Each row is a point on a landscape with many peaks, with its height.
A climber steps from a point to the highest of its 2 nearest points, and stops where none of them is higher. Distance is the straight distance between rows; heights are no part of it.
<375> height 2.1: [137 125 105 146 154 137 124  97  83 152 121 136 149 120 147  67 130  80
 106 112 105  99 139 149 174 115  67 147 173 158 160  96  92 128 132 188
 105 115 118 140 127 163 157 155]
<1267> height 41.3: [141 136 141 105 117 113 140 129 143 158 121 135 135 140 141  67 154 113
  83 138 118 111 147 164 109 116  99 135 119 163 141 120 134 111  84 120
 138  88 164 120 109 111 118 121]
<243> height 60.4: [151  23 121 118 159 117 118 115 152  64 168 127 146 143  85 113 160 104
 118 104  91  95  65 128 119 132 147 188 132 153 161 142 128 134 139 122
 141  91 180 129 157 142 130 124]
<747> height 44.9: [162 101 126 108 146 135 134 133 129 133 116 119 110 106 175 146 173 109
 131 133 138 135  94 170 118 150 162 155  98 129 147  88 138  93 131 131
 159  90 105 156 156 132 107 148]
<328> height 10.1: [174  78 130  36 101 134  88 100 204 133 141 120 157 120 169 155 157 157
 129 140  75  95 131 151 110 105 165  98 129  57 105 133 133 199 141  66
 133  95 155 145 120 108  58 106]
<656> height 45.0: [133 121 118 154 127 184 142 102  73 116 137 146 119  99 110  88 137  69
 137 126 148 125 112 141 116 116 101 139 143 192 129 114 103 121 145 183
 115 146  78 113 163 129 114 157]
<846> height 28.4: [143 117 133 145  73 143 148 121 107 140 105  86 134 152 159 157 123 152
  72  90 124  99 136 165 142 122 148 126 183 157 102 104  92 120 134 107
 151 154 127 132 176 118 111 131]
<546> height 59.2: [103 153 131  87 111  87 123 138 166 118 132 128 159 157 172 140 139 153
 142 171 108 194 152 139 123 157 111  97  89  91  99 119 121  98 145 113
 138 111 154 128 118  89 107 109]
<350> height 31.5: [145 109 143 158 107 137 165 147 112 159 157 134  80 131  90 137 125  97
 119 130 130  90 129 139 121 123 101 129 136 148 161 163 128 170  91  87
 133 120 107  72 139 176  83 174]
<258> height 24.3: [142 158 160 133  84 103  97 134 147 113 105  95 144 145 175 139 146 206
 110  78  85  92 157  80 114 122 135 136 115 114 111 153 126 146 102 146
 140 130 169 139  83  76 150 107]
<921> height 11.2: [142  82 100 103 192 106  85 195 158  95 156 125 169 170 127 146 178 117
 137 105  74 145 104 156 137 141 134 131 113 105 143 127 126 136 165 116
 123 102 186 154 126 134 112 100]
<999> height 8.9: [159 153 145  59 101 113  97 135 183 124 137 121 137 127 147 156 145 151
 109 175 113 114 148 163 116 128 153 107 110  73  87 145 110 176 119  31
 132 122 161 139 131 127  53 112]
<1196> height 28.7: [126 157 148 160 130 188 143  94  96 137 149 129  85  82 117 124 134 134
 152 130 156  95 114 113 138 116 142 102 101 156 132 129 165 164 110 140
 140 148  44  84 153 117 129 170]
<719> height 51.9: [ 92 166 163  67  95 112 112 144 191 131  88 126 156 112 135 164  96 173
 171 107 132 166 141  53 120 115 160  86 115  70 115 135 157 112  99 103
 154 144 128 120  98  82 147 115]
<520> height 46.0: [122  66 116 186 142 142 130 115  87 121 136 115 132 144 114 142 104  84
 141 139 140 120 113 134 178 152 142 134 180 131 119 137  76 100 170 158
 122 164 106 131 144 112  96 164]
<526> height 31.6: [156 173 143 128 144 119 147 154 152 123 131 134 139 134 154 156 130 158
 106 128 137 137 172 159 124 123  82 159 105 105 146 122 132 143  99 108
 137 157 102 126 131 181 118 108]
<1177> height 40.3: [153 103 157 150 142 157 123 119 110 135 122  95 167 108 116 140 134 148
 128  77 105  70 121 111 158 148 153 119 155 149 151 129 141 166 123 139
 120 123 102 103 125 109 148 151]
<412> height 21.9: [142  95 158 177 106 105 119 105 121 107 156 114 126 160 118 116 139 124
 146 122  89  86 125  92 122 124 125 137 125 205 113 135 135 137 115 146
 124 128 141  97  85  85 141 130]
<1178> height 24.7: [111 209 116 158 112 172 166 105 143 126 121 134  87  93  72 145  95 137
 127 167 179 138 132  97 145  92 121 121 104 122 107 126 113 117 153 123
 145 163  67 118 149 136 144 108]
<253> height 36.3: [166 126  91 154 101 139 181 124 110 167  95 181 104  75 140 120 144  98
  74 136 168 146 132 199 108 120 133 137 156 146 153  94 112  97 111 151
 157 146  84 165 158 142 110 164]
<324> height 46.4: [135 101 141 128 133 120 169 116 128 153 127 135 122 139 120 148 132 133
 115 138 133 105 119 165 129 135 171 113 154  80 172 150  99 129  99  65
 110 127 115  90 168 131 119 165]
<513> height 42.3: [ 88 230 121 102 120 122 120 135 159 160  95 122 132 122 158 136 111 204
 121 168 147 178 177 107 101 122 135  48  82  98 131 130 133 116 153 118
 126 152 142 153 133  89 154  75]
<497> height 27.8: [154 231 103 128 103 148 153 127 137 159 142 146  66 110 129 120  82 164
  95 159 147 141 186  89 109  96  88 117  95 129 126 132 159 155 127 166
 148 175 110 121  90 138 124  90]
<927> height 41.5: [141  82 134 109 119 151 145 161 107 111 128 124 160 130 133 114 127 122
 103 101 109 109 116 165 129 118 138 141 135 129 151  94 116 104 113 107
 123 121 120 113 137 114 107 150]
<794> height 33.6: [155 133 103 158  70 159 165 134  98 149 101 143  98  93 149 130 151 114
  64 135 158  89 110 189 106 114 158 116 169 168 149  88 132 135  99 120
 139 127  88 152 177 130 115 177]
<1141> height 40.9: [116  65 118 135 177  97 123  97  91 138 160 128 132 161  82 104 100  60
 181 158 105 105 122 105 144 159 128 158 138 119 156 151  67 127 141 111
 115 147 108  91 120 132 104 155]
<1372> height 32.3: [149 163 157 164  74 139 128 165 162 123 109 148 155  84  99 140 123 153
 108 136 166 128 150 121 134 116 139 106 115 167  83 156 181 124 123 134
 156 107 166 148 109 137 158 147]
<777> height 38.7: [102 234 145 114  97 144 109 154 130 125  83 131 128 138 163 156  66 199
 136 126 156 120 168  81  98 129 117  76 110  85 113 173 111 152 114 109
 111 167 122 119 126 132 150  97]
<869> height 34.7: [ 83 208 118 132 115 167 107 128 161 165 130 174  84  92 112  86 126 146
 162 140 170 166 144  81 127  72 115  77 114 159 106 154 215 141 109 196
 141 132 136 108  77 156 187 113]
<722> height 29.9: [134 131 141 179 107 170 162 114 100 156 136 150  86 104 102 142 142  99
 145 132 146  95 129 114 128 134 139 102 130 139 146 148 119 177 109 112
 145 151  72  78 165 128  87 189]
<1356> height 36.4: [122 138 102 170 105 110 130 132 110 120 149 162 132 123 117 126 124 114
 119 142 133 164 117 102 158 131  82 139 108 150 110 157 138 110 169 190
 147 141 158 120 113 151 190 140]
<392> height 36.0: [138 106 135 127 117 151 161 130 133 143 147 176 116 127 104 104 112  85
 139 148 185 170 106 121  94 115 132 130 116 138 141 154 194 113  85 158
 122 129  94  98 132 152 138 117]
<200> height 29.5: [130 157 102 130 162 117 130 126 102 139 124 125 102 133 140  96 130 109
 126 153 156 174 140 142 148 109  67 145 131 136 106  94 138  93 132 186
 105 142  97 158  95 160 171 106]
<144> height 31.2: [119 154 115 157 160 113 119 143 118 106 143 125 113 130 165 134 139 124
 132 121 116 157 137 152 127 147  76 184 101 115 102 130 132 114 136 180
  96 155 114 136 111 185 147 126]
<91> height 34.9: [139 196 146 111 124 125 139 112 127 138  79  89 130 137 166 151 100 163
 109 147 158 117 153 136 122 138 150 122 156 102 116 108  65  96 137 100
 112 124 135 143 143 122 160  86]
<1171> height 50.3: [142 152 163 129 128 158 147 117 142 140 106  97 126 120 102 137 112 131
 118 150 154 104 130 125 131 159 157 116 130 123 117 128 137  99 139 124
 131 161  75 129 139 124 103 110]
<485> height 57.1: [137   4  91 122 155 145 120  93 122  76 126 123 132 153  86 115 147  86
  95 115  85  85  68 167 101 127 178 186 160 141 156 112 143 108 139 116
 140 112 181 159 195 117 111 133]
<1222> height 25.9: [135 163 162 124  74 128 117 108 129 127 112 108 125 142 154 157 104 197
  84 109 130 106 156  89 136 107 151 112 133 102  79 151 103 124 133  93
 135 142 149 133  94  79 120 108]
<1385> height 29.7: [125 138  70 151 134  88 118 114  69 141 152 170  74 158 139 124 138  93
 157 160 120 177 137 102 143 147  30 160  95 130 141 119 125 138 152 199
 119 111 160 173  99 158 168 128]
<444> height 38.8: [153 136 130  95 121 105 129 128 145 144 111 144 151 130 126  85 141 116
  96 182 151 149 144 157  92 133 110 100 112 150 134 106 167  94 108 131
 114  99 132 135 112 142 143  98]
<671> height 37.8: [110 118 146 148 152 130 111 146 140 132 163 161 130 114 105 102 105 109
 179 132 166 158 119  79 125 117 116  79 101 139 149 182 194 126  95 141
 127 139 100  67 115 149 151 137]
<755> height 38.0: [130   8  84 106 149 180 125 134 139 145 118 127 127 128 125 145 152 142
 100 109  99  90 101 171 122 140 194 116 163  85 171 127 152 167 128  60
 107  75 192 144 152 115 106 152]
<1163> height 53.1: [124 159 154 120 145 143 146 114 115 110  88 107 130 126  81  88 122 112
 121 149 138 122 142  90 115 130 135 124  87 126 126 123 132 102 115 105
 123 149  73 101 125  98 120  80]
<893> height 28.0: [109 193  75 141 150 125 121 117  86 152 123 128  98 117 137 100 135 118
 147 148 145 151 161 117 146 126  75 135 148 162  91  93 120 151 157 201
  63 162 117 145  77 152 192  71]
<206> height 36.9: [132 177 141 116 152 109 125 122 111 121  92  92 172 143 134 106 133 124
 112 142 135 109 158 141 132 151 139 150 158 119 134  86  93  75 123 117
 103 143 126 149 122 101 140  91]
<660> height 27.9: [120 194 150 143  76 157 129 120 104 146  85  95 149 108 123 151  98 198
 102  96 140 106 157  76 160 127 149  97 174 141  82 132 109 132 146 147
 131 163 121 138 113  91 143 140]
<228> height 15.6: [116 112 139 114 167  92  98 134 121  74 146 109 142 138 137 166 154 146
 184  71  86 105 135  83 176 126 138 154 125 105 110 140 158 164 124 102
 114 156 132 103  82 120 155 112]
<337> height 26.1: [103 182 104 171 135 164 174 128 129 157 157 152  86 101  77 116 104 108
 159 178 175 172 150 110 125  93 125 111 126 130 109 125 136 137 163 165
 126 171  99 103 119 146 137 116]
<1199> height 49.0: [112  63 135  78 132 119 127 100 168  97 151 136 140 139  85 110 152 105
 121 158 112 135 103 167 100 142 153 156 110 117 123 112 118 122 107  52
 136  95 170 119 160 104  70 136]
<1087> height 14.5: [130  77 157 130 138 104  97 142 132  93 156 133 156 127 102 168 148 171
 156  69 124 112  99  94 145 128 149 117 121 144 135 171 188 165 114 119
 142 129 148  98  91 113 133 133]
<1102> height 7.3: [170  15  74  77 198 118  90 142 168 115 131 107 128 166 154 126 153 110
 143 125  68 158  97 169 135 125 188 149 173  77 131  90 109 112 194 115
 131  98 204 200 128 142  90 104]
<378> height 32.9: [100 140 107 157 173  94 120 148 129 122 129 101 118 170 171 136 138 137
 134 143 129 156 170 176 141 142  86 167 124  77 128 131 100 102 134 144
  83 145 146 171 119 165 133 124]
<909> height 38.4: [125 235 109 110 118 134 143 141 145 140  88 112 123 144 183 158 112 190
  78 174 152 149 154 145 103 130 137  85 106 105 108 122  81 109 132 108
 139 131 142 184 157  91 158  88]
<286> height 29.0: [159 195 138 108  89 143 130 140 164 136 145 138  80 106 140 118 120 157
  88 153 156 140 169 113  79  96 117 122  72 127 140 130 165 122 111 107
 164 126  96  93  87 130 108  92]
<246> height 27.6: [123 132  90 150 163  71  83 142 100 122 150 161  74 166 124 151 145  84
 149 151 139 176 132 141 130 153  47 186 105 103 155 149 102 113 149 178
 117 110 167 181 110 174 110 109]
<1354> height 42.0: [148  30 112 142 146 139 138 138 119 156 135 129 131 133 131 179 136 127
 106 118 133  94  92 178 138 128 187 121 170  73 157 146 114 141 130  82
 115 118 136 139 164 131 129 156]
<772> height 27.4: [121 152 123 183 132 163 145  85 116 134 185 145  88  99  96 107 118 129
 132 151 179 144 128 107 143 116 128 101 100 170  99 131 142 148 147 171
 143 159  77  95 149 106 145 167]
<677> height 53.5: [130  36 108 159 167 161 150  77  89  91 124 120 137 125  90 127 144 106
 115 120  99  56  92 146 104 131 172 195 148 154 166 134 131 171 121 119
 127 134 147 127 177 108 133 153]
<507> height 6.0: [154  66 110 102 162 126 104 137 154 137 120  86 158 178 180 136 138 119
 144  68  93 130 110 160 157 127 152 146 185  81 128 116 105 117 172 125
 126 121 204 182 132 153 114 121]
<1076> height 49.2: [164 162 127  98 154 131 134 156 138 154 122 111 107 110 176 156 143 125
 116 164 153 144 128 195 120 128 150 132 130  68 132 106  86 102 125 118
 133 109  87 159 154 127 107 143]
<408> height 55.3: [ 94 140 159  90  95  84 106 143 204 100 132 111 152 155 157 152 133 166
 176 114  97 172 127 109 137 129 134  88  97  99  79 134 155 104 115 108
 141 116 130 130 103 102 142 107]
<476> height 42.6: [144  68  76 145 159 157 140  93  42 138 145 160  91 107 128  97 139  58
 143 113 146 131 110 165  93 117 110 195 158 189 172  87 123 126 123 155
 134 129  96 136 142 130 105 149]
<1326> height 43.1: [140  93 142 131 171 126 142 111 119 146 117 130 128 135 104 107 115  86
 159 160 134  99 137 138 129 155 152 166 133  87 163 142  99 131 117  96
 114 137 105  92 158 148 106 141]
<389> height 41.9: [110 122  94 189 141 117 122 119  83 153 113 130 130 135 112 103 102  75
 112 162 151 135 133 122 184 137  78 121 197 173 110 134  84  84 168 158
 115 134 141 164 131 152 149 139]
<957> height 35.1: [ 75 190 114 146 153  90 134 131 106 146 136  95  97 164 149 112 100 137
 160 141 123 151 170 141 138 132  68 137 125 119 122 111  79 123 133 132
  61 142 133 125 117 160 140  92]
<334> height 42.1: [160  87  96 120 156 139 131 113  70 130 117 133 118 103 150 104 163  92
 120 109 134 134 103 186 117 133 132 206 123 160 168  87 133  95 143 140
 154 121 105 148 139 138 104 150]
<343> height 12.3: [157  80 129  95 178 124 112 136 163 115 128 111 175 153 139 137 166 127
 117 112  60  99 132 169 108 164 148 134 117  95 136 119 133 131 147 114
 136 135 185 137 135 128  76 129]
<1233> height 53.6: [146 169 142  76 128 160 114 141 143 144  98 104 131 123 183 156 143 155
 102 117 126 118 114 149 124 134 173 112 117  66 110 130  99 105 149  89
 132 126 107 146 147 116  91 144]
<1144> height 36.7: [ 95 220 130 121 105 145 120 134 135 170  97 142 114  96 135 108 162 164
 129 120 178 183 155  99 114 120 147  80 104 155 121 148 191 112 127 191
 142 120 164 146  67 129 176  88]
<1360> height 37.1: [ 87 156 114 152 158  89 125 101  98 127 150 120  98 139 115  93  93  71
 174 163  89 125 139 102 134 146  65 139 129 151 104  98  79 164 144 149
  57 123 103 111 117 156 139 110]
<1078> height 35.0: [120 152 162 121 114 127 120 160 144 166 122 129 168 120 145 145 109 169
 149 100 118 135 149 105 121 138 160  81 119 103 157 155 169 148  97 122
 146 146 111  88 110 128 127 154]
<1150> height 53.3: [125  22  97 135 149 132 139 124 102 102 137 144 127 137 106 135 106  73
 118 109 122 121  66 168 112 145 149 184 182 169 168 102 109 102 139 118
 150 120 141 171 185 134  76 159]
<1081> height 33.7: [155 167 142  89 169  96 140 138 164 114 133 161 158  97 126 135 128 129
 100 178 149 144 153 179  99 137  99 162 108  94 118 109 126 107 124  74
 129 131 113 143 108 152 104 106]
<244> height 9.8: [146  38  89 112 216  96  80 185 160  96 174 138 134 146  84 132 149 100
 121 116  89 139  57 142 112 150 137 163 139 102 179 119 116 116 174 105
 138  74 154 160 149 143  73 115]
<915> height 18.7: [102 110 131 142 128 118 126 142 115 144 142  76  99 166 138 147  94 117
 174 118 107 116 134  96 159 172 101 122 153 131  90 138 108 156 146 136
 132 148 133 115 136 181  99 151]
<473> height 51.8: [135 116 149  97 129 111 148 104 180  97 136 145 116 117 127 144 154 104
 137 155 128 145 107 154  94 146 144 149  84 106 127 153 115 112 120  83
 171  99 121  95 141 132  66 116]
<362> height 33.1: [108  94 149 118 115 142 147 136 133 122 161 134 101 105  89  84 118 122
 114 132 148 102 124 136  97 110 109 141 101 166 137 135 153 148  79  66
 114 111 110  86 130 136  96 136]
<608> height 30.0: [127 186 165 154  83 139 141 162 140 138  92 120 157 101 133 173 129 189
  92 102 160 102 139 113 160 115 145 106 146 134  96 154 150 144 116 121
 147 145 142 153 133 138 154 153]
<1133> height 2.9: [132 149 116 136 132 112 112 139  91 117 148 117 149 146 146 102 136  97
 143  81  62 108 140 138 153 120  72 163 146 152 137 105  91 145 131 163
  98 117 160 127 118 152 156 137]
<842> height 35.9: [ 96  76 117 152 164  94  83 144 117 142 150 134 160 161 117 152 113 133
 154  81 118 150 105 100 180 140 104 128 140  74 135 179 106 118 164 151
 122 120 167 147 115 144 164 163]
<1014> height 36.2: [135 113 142 105  77 154 136 112 128 137 101 121 131 108 150 185 108 176
 101 101 136 104 109 120 119 124 198  93 152  81 125 136 137 133 102  98
 138 126  83 100 149  92 144 132]
<105> height 31.9: [114 161  93 149 151 112  89 157  70 122 139 161 107 160 136 128 174 109
 163 120 104 171 152  90 144 132  71 121 114 123 145 146 143 147 144 164
 107 132 150 135  70 155 166 114]
<469> height 20.9: [120 126 147 157 132  73 114 132 106  98 151 110 100 156  97 128 143 103
 168 135 109 124 138  63 154 146 101 130 115 174 111 121 146 132 118 135
 126 143 113  98 104 128 125 100]
<100> height 23.1: [170 115 151 129  91 108 118 124 152  90 119 110 123 161 165 122 160 165
 125  98  77 105 120  96 102 117 156 157  96 160 111 153 141 107 110 130
 142 125 132 109  93  72 136 104]
<5> height 48.7: [ 75 186 142  75 112 136 124 159 137 156  70 112 143 111 105 136  79 179
 140 110 150 163 146  73 130 125 178  77 123  89 124 132 101 122 131  83
 133 147  97 127 101  95 126  93]
<1336> height 38.5: [112  92 116 151 191 109 110  83  87 129 168 138 121 149 112  83  84  47
 178 157 111 119 100 114 138 156  84 146 144 159 118 104  61 168 152 148
  72 119 113 109 156 135 135 161]
<924> height 37.9: [139  92 153 128  96 159 143 118 145 138 105 106 130 113 129 155 123 175
 124  67 115  55 122  95 141 112 184 110 156  91 134 156 140 182  99 100
 123 150  96 114 141 119 118 155]
<575> height 38.9: [158 138 135 111  95 137 174 118 137 169  96 155 125 106 135 114 146 101
  63 149 128 121 152 170 110 109  87 154 120 135 157 101 114 108  98 131
 155 124 119 147 132 147  97 143]
<863> height 3.8: [153 143 121 140 106 137 118 117 102 115 101  86 147 161 183 118 134 143
 127  69  86  82 124 161 157 124 115 156 157 157 123 127  71 132 146 171
 122 113 180 157 140 155 161 139]
<506> height 17.5: [119 142 141 158  99 108 117 103 116 124  98  86 135 149 145 149 101 125
 162 104 101 103 159  67 162 167 122 110 165 160  71 127 107 176 147 160
  95 143 141 121 118 123 139 133]
<118> height 8.5: [130  19  78  71 206 103  62 157 179  98 196 127 155 133 100 122 161  98
 136 145  65 139  80 188 125 131 159 151 150  65 143  98  99 126 171 101
 125  84 182 182 146 120  61 118]
<287> height 13.4: [141  46 127 106 150 119 123 130 140 118 140 110 165 160 145 143 144 156
 134  82  93 107 117 124 132 147 188 119 119 100 134 149 149 147 140 111
 124 145 138 107 104  96 118 129]
<527> height 30.8: [162 110 129 132  70 128 165 126 142 146 112 117 129 129 160 160 146 145
  57 124 117  75 112 201 108 138 160 120 186 133 131  85 110 129  89  94
 138 143 101 155 194 123 104 141]
<32> height 39.0: [102 247 119 109  93 150 123 140 157 154  64 141 108 108 147 113 113 162
 125 163 165 177 157 124 109 112 128  81  87 127 126 131 177 116 137 158
 134 127 154 150 125 137 177  68]
<102> height 48.9: [ 84 186 166  99  85 130 134 133 160 134  78 107 138 147 146 116 123 158
 141 132 116 143 141  93 119 124 130 100  99 151 115 139 166 106 101 166
 148  99 138 153 124 127 160 133]
<610> height 39.4: [ 98 115 162 133 150  92 104 129 158  97 148 162 131 138  92 111 123 118
 181 125 156 141 119 100 128 122 109 100  95 134 136 183 150 119 108  87
 123 118 138  79 103 142 130 121]
<668> height 19.8: [ 94 115 144 170 121 127 141 126 115 137 173 100  90 137  81 138 102 112
 155 148 152 113 143  73 149 152 115 116 142 158  96 153 134 125 144 113
 143 139 105  94 144 129 104 147]
<55> height 7.4: [122  26  89  87 168 101  93 115 163 134 165 122 135 125 124 125 164  95
 128 161  73 114 117 231 109 155 168 156 163  86 133  88 100 122 161  76
 143 102 172 183 154 121  54 142]
<996> height 43.0: [146 148 155 133 136 161 144 104  91 111  95 124 145  89 121 124 120 140
  89 107 140  67 121 134 143 109 137 144 143 132 143 117 124 142 100 142
 103 122  72 139 133 145 163 140]
<208> height 52.0: [ 66 131 147 123 110 111 101 146 161 124  97 101 142 152 164 145 131 147
 181 107  97 159 122  93 150 165 133  90 117 113 100 156 169 112 113 163
 128 139 150 143 104 134 166 130]
<1281> height 43.5: [130 113 160  97 102 119 117 117 136 126 114 128 147 133 154  86 155 100
 108 131  87 111 118 152 116 101 114 153 126 148 139 100 121 108 116  92
 150  68 216 144 128 100  98 133]
<87> height 39.2: [131  61 138 109  89 155 156 141 137 118 139 128 153 116 135 154 127 151
 117 112 136 137  99 155 108 115 186 132 125 124 110 123 142 118 102  91
 123  91 118 108 153  89 134 157]
<1241> height 47.6: [117 142 122 159 118 195 161 112  74 118 112 126 140 106 110  89 123 115
 137 128 157 151 129  99 131 121 168 123 133 147 133 110 116 101 140 164
 136 160  73 112 142  73 122 161]
<26> height 30.1: [140 147 144 153 140 122 128 137 133 120 148 135 131 121 154 131 117 141
 136 100 131 117 128 146 143 123  90 158 104 132 124 146 148 150 114 155
 135 143 109 107 128 166 149 148]
<517> height 38.6: [117 106 113 185 110 109 113 156 103 137 145 130 142 161 106 149  98 117
 124 112 157 144 118 105 182 139  81 131 149 136 113 147 103 106 165 151
 126 129 151 153 140 143 160 154]
<585> height 34.3: [116 152 113 158 134 127  92 148  72 168 136 175 125 122 102 122 120 102
 148 114 134 178 134  67 161 133  69  97 115 149 132 149 132 148 155 207
 121 129 143 146 100 134 187 170]
<461> height 30.2: [148 167 117 107 106 143 132 143 143  94 172 153 108 102 164 132 147 158
 111 139 140 171 128 143  97 105 106 156  68 141 139 106 167 106 111 140
 158 119  78  86 109 132 126 110]
<1040> height 34.4: [115 174 131 169  90 125 141 151 133 128 114 151 152 103  88 135 107 148
 129 121 174 166 139  84 128 107 116 119 128 174 106 146 175 101 132 197
 149 141 151 132 104 136 209 134]
<644> height 36.8: [100 202 157 121 102 146 114 159 114 147 113 103 151 143 147 134 105 166
 160  91 135 122 174 110 137 136 123  86 127 112 122 164 124 161 114 149
 116 174 117 110 118 145 135 134]
<1323> height 55.2: [116 151 136 120 116 106 142 137 153 130 142 135 110 163 145 134 140 130
 144 145 129 181 133 132 116 147  97 125  78 128 151 143 134 108 129 113
 160 114 146  90 115 139  86 122]
<591> height 49.7: [110  46  99 158 131 124 157 114 116 120 115 134 127 129 128 167  98  81
 119 133 139 138 113 162 134 148 150 167 189 130 136  89  89  94 138 110
 162 147 110 153 165 121  73 156]
<468> height 11.3: [175  71 120  60 162 118 124 126 204 126 144 112 146 131 166 166 156 131
 131 137  97 107 109 194 115 145 161 129 130  76 116 112 135 168 145  80
 136 111 158 150 148 145  65 112]
<477> height 41.6: [117  78 147 147 149  94 117 132 118 104 152 155 141 122  92 114 135  99
 130 145 147 156  96 116 129 140 123 115 113 152 141 135 155 102 101 102
 118  95 142 107 125 120 144 110]
<1125> height 50.4: [109 161 120 134 119 157 156 116  95 126 107 131 129 101  73  86 110 127
 154 116 145 150 126  78 111  96 150  90 109 171 151 117 123 117 132 136
 103 155  61  88 110  54 130  93]
<1193> height 26.6: [109 207  43 139 124 159 130 113 103 166 137 172  86 117 147  79 101  92
 149 161 122 158 175  91 134 114  99 110 164 161  58  77 141 197 180 230
  75 142 137 149  77 132 181 101]
<738> height 47.4: [145  54 127 160 147 116 130 102  69 119 164 155 136 126  70 130 117  99
 144 118 160 120  89  91 157 126 110 137 138 154 149 146 125 156 127 149
 127 103 104 126 160 132 162 177]
<594> height 33.4: [107 156 147 126  92 160 133 151 168 127 146 144 133 100 112 123 114 147
 121 136 145 140 127 110  97  97 163  81  90 117 131 160 189 134  95 134
 148 157  82  72 143 118 128 171]
<1277> height 26.2: [140 245 121 158  81 139 167 126 139 153 124 143  79 105 127 166 103 142
 110 159 155 140 154 134 121 107 112 118 115 122 131 121 111 128 142 122
 150 157  99 126 150 141 120 111]
<66> height 31.8: [123 145 143 108 114 140 132 136 182 106 143 158 156  79 149 124 139 162
 121 142 152 182 112 143  95  95 139  82  55 134 127 138 187 117 112 123
 148  93 106 105 115 110 141 147]
<341> height 36.1: [135 183 142  96 157  79 103 113 168 114 117 141 156 109 140 131 135 161
  96 174 150 131 146 152 113 115 111 114  97 120 129 113 140 104 105  94
 126 100 137 133 102 132 151  59]
<600> height 4.8: [142  76 125 136 120 129 118 122 134 119 112  91 119 165 159 138 146 143
 142  47  88 104 107 124 164 139 130 138 173 129 113 157 105 131 165 156
 105 128 198 149 117 160 148 112]
<158> height 34.5: [134 109 148 127  92 141 171 129 162 133 137 156 109 110  99 128 101 114
  99 159 167 133 101 148  72 108 117 124 111 150 125 138 150 121  79 114
 131 111  95 106 167 149 104 134]
<92> height 45.4: [ 82 225 120 115 136 130 145 137 137 155  70  99 126 114 105 113  84 182
 127 139 141 166 149  90 132 123 127  81 101 101 141 122 110 123 145 129
 125 158 119 141  99  80 147  73]
<1094> height 46.2: [124  80 134  75 132  98 110 125 166  95 156 147 128 116 123 107 170  79
 120 145  89 138 104 175 105 133 108 155 114 127 159  85 103 112 117  80
 164  43 191 133 142 119  71 138]
<769> height 39.1: [131 141 152  85 137 110 140 156 105 103 110 113 180 142 135 105 124 119
 110 111  99 126 152 127 127 117 109 155 142 122 151  84 105  98 102  91
  90 116 150 129 124 124 136  95]
<86> height 46.3: [180 193 164 128  99 155 134 109 100 125 100 120  97  96 131 123 143 162
  76 145 151  64 133  96 118 114 136 138 107 139 128 127 147 121 118 132
 155 110  89 138 117 111 139 123]
<1387> height 44.2: [ 81  55 150 155 139 117 132 117  91 114 148 135 133 132  52  99 107 102
 145 126 180 140  98  91 134 114 116 101 145 160 156 148 142 129  87 103
 106 106 128  99 139 113 156 136]
<883> height 50.5: [143  70 120 159 154 132 137  83  69  75 154 149 148 121  85  99 138  89
 130 134 127  81  81 135 135 140 125 178 149 191 144 121 132 161 140 162
 116 121 127 114 160 119 175 147]
<1167> height 16.5: [119 101 162 135 103 109 101 117 130 108 129  92 143 143 134 147 122 141
 175  56  81  76 124  69 151 129 147 140 166 129  67 156 134 176 123 140
 102 163 144 119  81 116 147 117]

For each start below, name the point where the climber stops.
<66>: <546>
<1193>: <324>
<863>: <343>
<350>: <243>
<893>: <324>
<1081>: <546>
